Each row is a point on a landscape with many valleys, with its height.
From any point a ball rolls to the lowest of the 5 points nearest to it. It stops when none of these is lower. Distance is the straight distance between rows; heights are no part of it.
Kurip: 9 -12 -14 -10 12 -2 -22 20 13 16 -5  (h 31.1)
gir: -18 1 -5 11 -6 -10 25 -27 -38 -28 -7  (h 15.4)
gud: -4 0 4 8 -2 -7 -1 -22 8 -5 -25  (h 11.0)
tigud: -6 -7 -5 -3 5 -8 26 -48 -32 -48 -34  (h 35.5)
kig: -1 5 6 -1 10 11 -16 19 3 17 23  (h 39.8)
kezer: 4 -13 -8 -22 3 -5 -29 32 29 26 14  (h 29.1)
Soki: -6 -7 -3 0 -9 -13 19 -31 -4 -29 -29  (h 18.6)
Nem: 7 -12 4 -23 -4 -4 -27 39 32 32 31  (h 33.8)
Patas: 25 -16 -2 -14 11 -8 -12 -18 9 5 -49  (h 34.7)
lemi: 18 -18 -16 -11 8 -5 -22 11 22 10 -23  (h 32.7)
rep: -8 12 20 12 3 19 4 24 8 4 47  (h 29.8)
kez: 24 -18 -7 -9 11 -6 -15 -9 15 8 -39  (h 33.3)
mati: -9 10 0 11 -2 1 -2 -7 5 1 -6  (h 56.7)
ripu: 2 -1 12 -4 11 12 -14 29 5 19 39  (h 34.2)
roka: -1 -6 5 3 -6 -9 4 -33 8 -16 -34  (h 45.2)
fidum: -13 -4 -6 7 -5 -11 25 -31 -33 -33 -17  (h 26.6)
gazab: -4 8 17 6 7 16 -5 23 6 13 39  (h 32.2)
Zage: 1 -7 6 -10 -7 -13 9 -43 5 -26 -42  (h 33.9)
vene: -4 14 14 27 -7 19 38 17 -31 -6 51  (h 46.1)
lirig: 6 -9 10 -8 10 6 -16 36 7 24 43  (h 30.5)
non: -1 3 -1 4 11 4 -15 7 2 14 -1  (h 58.6)
tute: -5 3 0 10 3 -3 -9 -9 6 4 -16  (h 6.7)
fuvu: 6 -11 -1 -20 3 -2 -24 36 21 25 28  (h 29.2)
lik: 26 -13 2 -20 9 -12 -11 -33 6 3 -59  (h 36.1)
kure: -9 15 3 6 -1 6 -5 2 6 5 5  (h 20.7)
bome: 7 -12 -13 -19 6 -4 -29 28 28 20 6  (h 29.0)
Luru: 4 -3 4 -8 12 7 -19 27 5 21 25  (h 15.7)
tifi: -12 12 -6 8 -15 -3 25 -6 -24 -13 9  (h 3.3)
sobe: -9 21 7 8 -10 13 13 11 2 -2 28  (h 18.7)
ruko: -17 15 2 13 -9 1 29 -14 -42 -15 18  (h 11.5)
pazu: 26 -19 -14 -20 8 -6 -21 0 30 6 -42  (h 33.5)
Fef: 6 -9 -8 -17 10 1 -23 29 13 21 17  (h 28.3)
Norof: -8 -1 -5 5 -14 -10 16 -24 -3 -22 -22  (h 12.7)
Neda: 3 -4 -6 2 12 -1 -18 4 5 12 -11  (h 71.9)
dad: 5 -5 -7 -9 12 0 -22 21 7 19 7  (h 29.5)
ruv: 3 -6 4 7 2 -7 -6 -23 8 -4 -32  (h 52.6)
bive: -10 18 -4 7 -16 1 17 -1 -8 -9 9  (h 2.9)
depas: -4 20 5 13 -14 12 27 11 -19 -7 32  (h 12.4)
muvil: -11 7 -3 8 -11 -4 9 -15 0 -9 -14  (h 16.6)
kibod: 13 -11 9 -6 4 -8 -3 -34 8 -6 -45  (h 57.9)
dumu: 18 -16 -8 -2 12 -4 -16 -2 8 9 -31  (h 32.9)
nerus: 9 -11 6 -17 2 3 -19 41 17 28 43  (h 30.6)
Paku: 16 -13 -1 -3 9 -5 -12 -16 8 5 -38  (h 37.6)
vatuz: 8 -8 -3 3 11 -3 -14 -6 5 8 -27  (h 37.2)
debub: -10 18 5 13 -13 6 32 -1 -32 -9 26  (h 14.1)
zesa: -4 8 3 3 9 9 -15 10 3 12 10  (h 35.8)
fim: -10 23 1 10 -15 7 23 6 -12 -6 23  (h 17.9)
kazav: -1 -10 -3 -11 -5 -13 23 -43 -9 -38 -39  (h 28.8)
senam: -11 0 -10 6 -14 -12 21 -22 -17 -25 -13  (h 10.5)
dos: 11 -18 -15 -17 6 -5 -29 22 34 14 -10  (h 32.3)
Derit: -11 21 2 8 -7 7 6 4 2 -1 13  (h 13.4)
puzud: -4 16 9 17 -9 20 26 26 -9 -5 47  (h 43.6)
kad: -7 15 13 8 -1 16 1 16 5 4 33  (h 25.7)
les: -7 17 10 21 -10 16 34 6 -33 -8 42  (h 30.8)
laz: -21 8 -3 12 -6 -7 24 -27 -41 -24 3  (h 16.7)
gad: -13 9 -7 7 -15 -6 20 -12 -13 -14 -1  (h 7.7)

For each start below, name the point where the ball stops.
Zage: bive
dumu: Luru
kazav: bive
pazu: Luru
kezer: Luru
gir: bive
senam: bive
Nem: Luru
